A landscape with many valleys, sampled at points; each row gives a point and its height.
From any point a ball rolls to the lowest of the 2 points nearest to it. It stops when none of these is lower. Distance is the straight distance between rows; heights are no part of it.
Q_806 h=456: [-10 -12 -13  -1 -18   5 -40  41  10 -62  19  -2  23 -14 -39   5 -15  42
  22 -24   9  -1  14 -21 -48]
Q_5 h=137: [ -4  21  32   0  38 -15  -1  32  28 -22  22   9  47  68  -9 -22  10  26
   9  -6 -10 -31 -29 -27  12]
Q_113 h=186: [-44  25 -54 -46  45  -3  -3 -29  -3   3  34  18  36 -27 -34   4  18 -19
 -38  -6  14 -60  -7  -6  21]
Q_185 h=277: [ 34 -18  25 -10   2  52  15   5  -2 -26  -3  11  10  11 -38  10  14  11
   4  19 -10 -33 -35 -28 -16]
Q_742 h=503: [ 13 -20 -56  24 -22  15   0  24  41  -7  10  11 -51 -36  18 -18 -25 -15
  -2  19 -14  48 -18  16 -22]
Q_791 h=718: [  3  35  47  36  -6  -5 -37  19  -7  14  18 -65  30  12  30 -12   4 -22
 -28 -30 -20   6 -13  16  14]
Q_316 h=542: [-49  16 -33  51   0 -34 -45  -6  55  -2  33 -16 -34   6  30   2  -9 -21
   5   8 -28   3 -25  14  28]
Q_972 h=870: [-41  -2  -1 -25  16  39  -9 -21   3  -1 -28  54 -36 -17  14  -3  13  33
  37  36  32  13 -16   6  39]
Q_899 h=759: [  9 -11  24   8 -14 -35  13  28  29  27 -13 -31  40  13  52  13  -1 -26
  -3  -8 -38 -34  31   6 -45]
Q_906 h=570: [  0 -15   3  62 -18  -5 -47   3   8 -60  48 -37   4 -18  -5   2 -22  34
  18  -9  -3   0  13 -30 -26]
Q_789 h=758: [-51  21  52 -19   0 -42 -21  -3   7  13 -38 -13  43  39   0 -17  68 -20
 -21  -2 -16 -24   7  28   6]
Q_180 h=796: [-23 -18   6  19  -5 -47  15  28  47   5  -1  22   5  12  60  -8  27   2
   6   2  -7 -38  23  -9 -24]
Q_4 h=695: [  1  44  17  -4 -14  -4 -48  -9 -26 -11  20  20  -3 -13 -25  20  38  16
  23 -44  32  -8 -38 -18 -24]
Q_777 h=478: [ 37   6   6  20   0  -1  52  13 -23  34 -29 -16  -7 -46  51 -11   4  -4
  10 -18 -44 -10  60 -12   1]
Q_313 h=834: [ 15 -58   7 -18  -6  10  35   1 -21 -28 -63  17 -10 -32 -18  14 -17  19
  34  12  24  44  55 -17 -31]
Q_175 h=672: [-21 -12 -14 -19   4 -32   4  21   7  20   0 -52  23   3  10   4 -66 -10
  -1   3 -22  34  68  21  14]
Q_938 h=786: [-20  15 -37 -37  -2 -32 -31   4  22  24  20  59 -20  18  11  -6  16 -29
  20 -18  67   3 -18  -4 -32]
Q_879 h=462: [-25   7  -8 -50  33   0  33 -45  -6  26 -12   2  61   7 -48  16 -19 -22
 -53  12   0 -20 -25  39  -9]
Q_911 h=511: [ 28 -32  12 -51  52 -19  47  22 -22   5 -16 -10   3  10 -30  -8  -2 -28
 -28  33  15  10  12 -30  32]
Q_222 h=531: [ 22  19  21  24 -43  51 -33   7 -16 -27  -6 -35  19 -11 -24   8   7   7
  18 -37  -5 -51  28 -17 -40]
Q_193 h=768: [  7  -3  30  22  13  33 -34 -35 -50 -23  31 -47  21  -9 -35  13   0  -5
 -55   1  -8  15 -50   8  22]
Q_196 h=436: [ 37 -12 -37  -1  -5  -3   1  27  10 -13  31  11 -25 -39 -34   0  -1 -12
 -22  16 -19  32 -64  -3 -29]
Q_766 h=805: [ 17  35  64  33 -17  37  28 -17  -4  40 -46  -2   1  -3  45   3  37  13
  14 -23 -29  -8 -18  30   9]
Q_960 h=658: [-25   4  -2  -3  15  -7   8   8 -12  18 -26 -52  27 -51  25   0 -50   4
  -9 -19 -50  35  58  27  -7]
Q_284 h=714: [-21  31  10 -13  -5 -38 -13  -2   0  32  -6 -10   6  35  20  12  37 -37
  -5  -1 -10 -37 -13  16  26]
Q_854 h=727: [-36 -26  16  30  12 -31  30 -43 -13  33  -7  38  33  38  42   9 -22  63
  -1 -12 -48 -26  14   3 -13]
Q_864 h=735: [-32  59  24   4  35 -34 -39   4  -1   3  48  35 -18  -7   0 -10  48  -1
  12 -25  28 -30 -53 -21  14]
Q_996 h=853: [-13   4  26   4  -1  32  15 -26  -9   3 -30  53 -42 -36  31  12  23  58
  31   5   6  38 -13  16  15]
Q_239 h=643: [-30 -18  13  -4  -7   2 -25 -34 -28  -7  -3  -5  62 -13  27  19 -29  52
  30 -20  10 -16  53  -7 -42]
Q_950 h=659: [-57  14  15  52  29  43 -20 -21  29 -17  -2 -23  12   8  23 -29 -20  14
 -18  20 -38  -2 -13  29  45]
Q_198 h=405: [ 52  20   3  -5  -6  47  23  29 -16   0 -28 -23 -28 -35  -8  -6  13  -5
  16   4 -17 -23  26 -23  23]
Q_409 h=335: [-47  -4 -43  23   0 -30 -13  18  31  -7  40  43 -27 -39  45 -35 -26  37
   9 -30   7  30  29  -5 -41]
Q_817 h=477: [-48  12 -73  38  -9 -22 -27   0  62  15  24   9 -33  14  21 -11 -39 -13
  15   0   1  -6  23   4  14]
Q_339 h=801: [-47  -1  57 -15  32 -40  -3  18   7  -5 -34 -16  26  34  -7 -29  30   3
 -46  12 -23  33 -28  39  11]
Q_745 h=534: [  4   3 -10  50  -1   8  11   7  27  -2  23  33 -59   3  35 -22  22 -15
   7  44 -15  23 -67  20  42]
Q_479 h=802: [ 22 -58   4   1 -22  17  21   4  -2 -33 -43 -27 -22 -42 -10  24 -28  -1
   9  24 -18  41  18  -8 -30]
Q_700 h=319: [-23  44   0  14  40  -2 -35   7  37 -12  30 -10  29  24 -25 -18 -18  10
  36 -14   4 -75   4 -40   2]
Q_190 h=832: [ -3  22  21 -29 -10  15  16 -37  -6  43 -71  19  -9 -36  40  26  21   0
  39 -10  -5  24 -19  39  12]
Q_141 h=297: [-55  44 -13 -67  45   5 -35   3  -6   5  -1  18  44 -11 -38 -28   4 -11
 -16  -7  -1 -40 -22   9  -8]
Q_422 h=666: [ 27  17   8  36   1 -10 -16  42  -5 -17  25 -40   3  -3  40 -17  -2   1
 -12  -9 -26  13   1  -4  40]
Q_555 h=415: [-45 -22 -15  19   3  -2 -16  15  28 -31  28  24 -12 -57  35  -1 -29  56
  14  -3 -11  45 -10   3 -42]
Q_849 h=368: [ 11   9 -18 -24  12  23   2  11  11  -8  25  41  -3 -12 -44   1  14  18
   1  17 -10 -15 -55 -13 -28]
Q_296 h=388: [-53  19  -9 -60  43  -9   1  -7  15  17 -41  14  40  21 -53 -17  -9 -18
 -22  23 -21 -22 -16  27  21]
Q_478 h=619: [ 24 -12 -42 -25 -41  18   7  -3 -58 -27   6  36 -35  11 -70  13  30 -19
  -3 -17  42 -37  15 -17  16]
Q_60 h=812: [ 27  10 -19  -8 -16 -19 -41 -15   9 -12  40  60 -53  35  -3 -23  29 -14
  12 -42  86  22 -15 -16 -49]
Q_449 h=698: [-34 -40   2  23  16 -17   4 -23  -2   3  21  32  23  -5  43   8 -27  65
  18  -3 -19 -23  34 -24 -38]
Q_820 h=824: [-25 -20  10  -4  30   2  42  32  23 -11 -21  49 -14   1  40 -33  10  47
  17  17  10 -16  28 -19   3]
Q_475 h=588: [-13   1   1  65  -4  13  -3 -15  31 -13  16   4 -22  -2  34   4  -9  14
  14  25 -41  13 -42  26  36]
Q_956 h=513: [ 48 -37   7  10 -40   8   6 -27 -22   1 -18   4 -53  29  37  15  11   8
  13   3  51  44  21  -7  18]
Q_110 h=615: [ -5   7   7 -53   7 -27  -6   4 -18  24  -3 -53  32  15 -23  25 -49 -32
   6  18  -4  20  20  46  11]
Q_42 h=483: [ 17 -20 -11  32  12 -14  -6 -18 -10  -6  55  37 -56  11  16  -9  32 -22
 -30  18  35   9 -67 -19  17]
Q_594 h=526: [ 39  -7 -27  32 -18  10  49   1 -32  30  -5  -6 -15 -41   7  -9 -30  32
   3 -21 -63  23  39  -6  -9]
Q_27 h=557: [ 31 -16 -30  24 -11 -29  30  31  36  23 -19 -21 -43 -31  29 -20 -29 -61
  -8  15 -17  64 -10  18  -7]
Q_507 h=393: [ 10  63  25 -39  30   9  12  56   2  -3 -11  38   9  -4 -16 -30  26  30
  18 -20  -2  23 -31   5  19]
Q_414 h=530: [ 61  -4 -15 -44 -14  34  42  -2 -31   8 -48  33 -55   5 -31  -9  22 -39
  28   8  55  12  30 -17  18]
Q_898 h=254: [ 37 -40 -25 -24  -1 -18  27 -10 -13   6  49   6  16  35 -33  36   4 -20
 -26  32  30 -54 -11 -32 -11]
Q_448 h=532: [ 23   5 -42 -35  -3   7  23   6 -21   3 -49  34 -16  -5   8 -47 -26   2
  46  -8  46  23  86 -13  25]
Q_17 h=842: [ -4  11 -25  -1  -4   9  15 -45 -14 -34  51 -10  54  -5 -62  50 -18  23
 -60 -20  27  12 -37  30   8]
Q_561 h=562: [ 32 -24  28  22 -45   8   0 -14 -31  11 -19 -20 -31 -19  60  35  28  14
  16   3  17   2  25 -14   2]
Q_310 h=696: [ 14 -21  30   5  -8  15 -18  15  20   9 -10 -63  48  -8  15   9 -29 -26
 -27  11 -31  -4   5  11 -67]
Q_705 h=404: [-22 -12 -51  36 -11 -24 -33   4  16  -4  38   6 -22 -11  53 -26 -30  22
   1 -27   9   1  50 -28  -3]
Q_692 h=722: [-26  16  21   7  24  51 -54 -10  -5 -29  12 -31   3 -21 -17  -8 -11   9
 -24   8  -7   9 -34  -1  29]
Q_665 h=543: [  3   0   5 -54   0   9  -1 -33 -46  23  20 -49  47  17 -45  32 -22 -32
 -28   8   7 -10   1  35  -9]
Q_952 h=611: [ -8 -26  36 -11  -7  20 -11 -21 -22   7 -29 -19   5  -7  44  32  18  -6
  17  18   8 -37  30 -10   6]
Q_782 h=807: [  0 -21 -24  10 -13  21 -11 -42 -49 -51  29 -17  -6  -8 -68  45   2   4
 -66  -4  -1  17 -43  21  22]
Q_884 h=901: [-78  29   6  -6  43  55 -30 -26  13 -22 -22  22  17 -16   6 -20   2  39
  39  14   6 -37   0   2  29]
Q_870 h=290: [-11  24 -13  10  38  11  14 -43  -6 -11  42  12  24  -1 -34  12  21   1
 -45  -4   5 -60 -41 -13  30]
Q_366 h=757: [ 43 -36  31  -1 -22  32  27  14  14 -10 -30 -46  21 -26 -24  20 -30 -14
  -8  18 -39  13  10   7 -68]
Q_887 h=761: [-46  31   1   2  11 -51 -25  11  35  14  24  41 -34   4  25 -19  40 -16
  15 -26  33  -4 -41  -4 -10]
Q_350 h=632: [-11  -4  -3  -1  -9 -74  51  10  54  35 -40   5 -20  53 -13 -10   4 -39
   0   9 -26  51  12  30  31]
Q_369 h=463: [ 23  -4 -30   2 -30   8 -16 -22   4  18  -1   8 -60  26  36  -6  -8 -29
   7  -4  45  25  22  -1  15]
Q_321 h=673: [-25   0  -8 -32  -7 -76  15  -1   9  31 -27   1 -14  52 -16  -6  50 -46
 -38  18   0  15   5  25  41]
Q_799 h=575: [ 49 -44 -10 -13 -37  31  36   0 -38 -11 -32  23 -58   5 -55  21  24 -27
  -3  14  21 -14   5 -13   9]
Q_375 h=623: [ 14  26  33  23 -44  37 -39 -37  -8 -13  -1 -23  21  12 -20  35   5  16
  26 -28   6  -5 -18   1 -36]
Q_827 h=104: [ 62 -41   7   6  14  10  37 -14 -23 -34  33  12  24  45 -51  19   9  12
 -32  37   5 -35 -40 -35  16]
Q_860 h=597: [ 20  16 -20   1 -12 -49  44  33  46  54 -24  -4 -34  12   7 -12 -18 -60
  10  -7 -17  54   7  23  13]
Q_293 h=352: [ 32 -30 -29 -53 -28 -10  11   5 -10  21  31 -12   1  44 -40  24 -22 -31
  20  34  37 -31  34 -15 -13]
Q_262 h=772: [  5  41  63  43 -28  27  -2 -16   3  49 -32 -30  40  22  38 -10  11 -18
 -20 -31 -14   3 -33  39  -6]
Q_843 h=476: [ 32  27 -14 -42   7  26  26  25 -32   6 -55  21 -18 -17 -10 -16  13  -6
  47   2  27  -2  52 -18  37]
Q_684 h=564: [-20 -34 -19 -38 -11  -9 -36  19  -5 -19   0  -9  33 -11   9  15 -21  13
  25   7  25 -17  56 -21 -42]
Q_959 h=660: [ 45 -24  -6  59 -24   2 -37  23 -11 -52  39 -36  10  13 -13   6 -11  13
   2  14 -19  16 -25  -9   8]
Q_238 h=444: [ 44 -36 -15   2   1 -12  23  -2 -18  14  18  13 -49   5  19  -3  33 -48
 -54  22  17   3 -36 -17   4]
Q_488 h=320: [  5  20  19  -4  19   2 -10  41  17 -30  17  15  38   6  -1 -16 -10  63
  19 -22  -6  16 -12 -15 -17]
Q_410 h=400: [ 37 -14 -25 -22  -9 -12  12 -14 -26  28   5  -4 -59   1  -5   8   0 -54
 -37  18  25  38  -8   2  33]
Q_677 h=435: [ 18  59  -2  21 -12  31 -34  10  15 -10  27 -20  14 -12 -49  -9  16  -2
  29 -27   0 -69   3 -38 -36]
Q_330 h=598: [  4  13   6  37 -13  40  -4 -11 -10  10  -7 -46  27 -31  11  -3 -45  30
 -14 -28 -43  19  28  24  -9]
Q_641 h=455: [ 48 -34  15 -51  15 -19  55  28 -23   6 -14 -25  12  33 -39  11 -19 -19
  22  26  21  20  38 -25   4]
Q_983 h=763: [-36   1  46  19  22 -19  30 -10   0  10 -40   2  32  25  24 -19   1  39
  -9  -8 -33  14  17  28  24]

For each start below, name the point where the ball stops.
Q_960 => Q_198
Q_983 => Q_5
Q_782 => Q_410
Q_996 => Q_5
Q_884 => Q_410
Q_175 => Q_113
Q_284 => Q_827
Q_952 => Q_410
Q_864 => Q_5
Q_422 => Q_5
Q_742 => Q_827

Call two points neighbours if one is among the 2 nearest of the other. Go from one point of each pair to the other, from neighbour to neighbour, staying as low as possible. Name the highest point that can't be avoided.
Q_5, Q_410 => Q_911
Q_113, Q_198 => Q_175
Q_5, Q_827 => Q_507
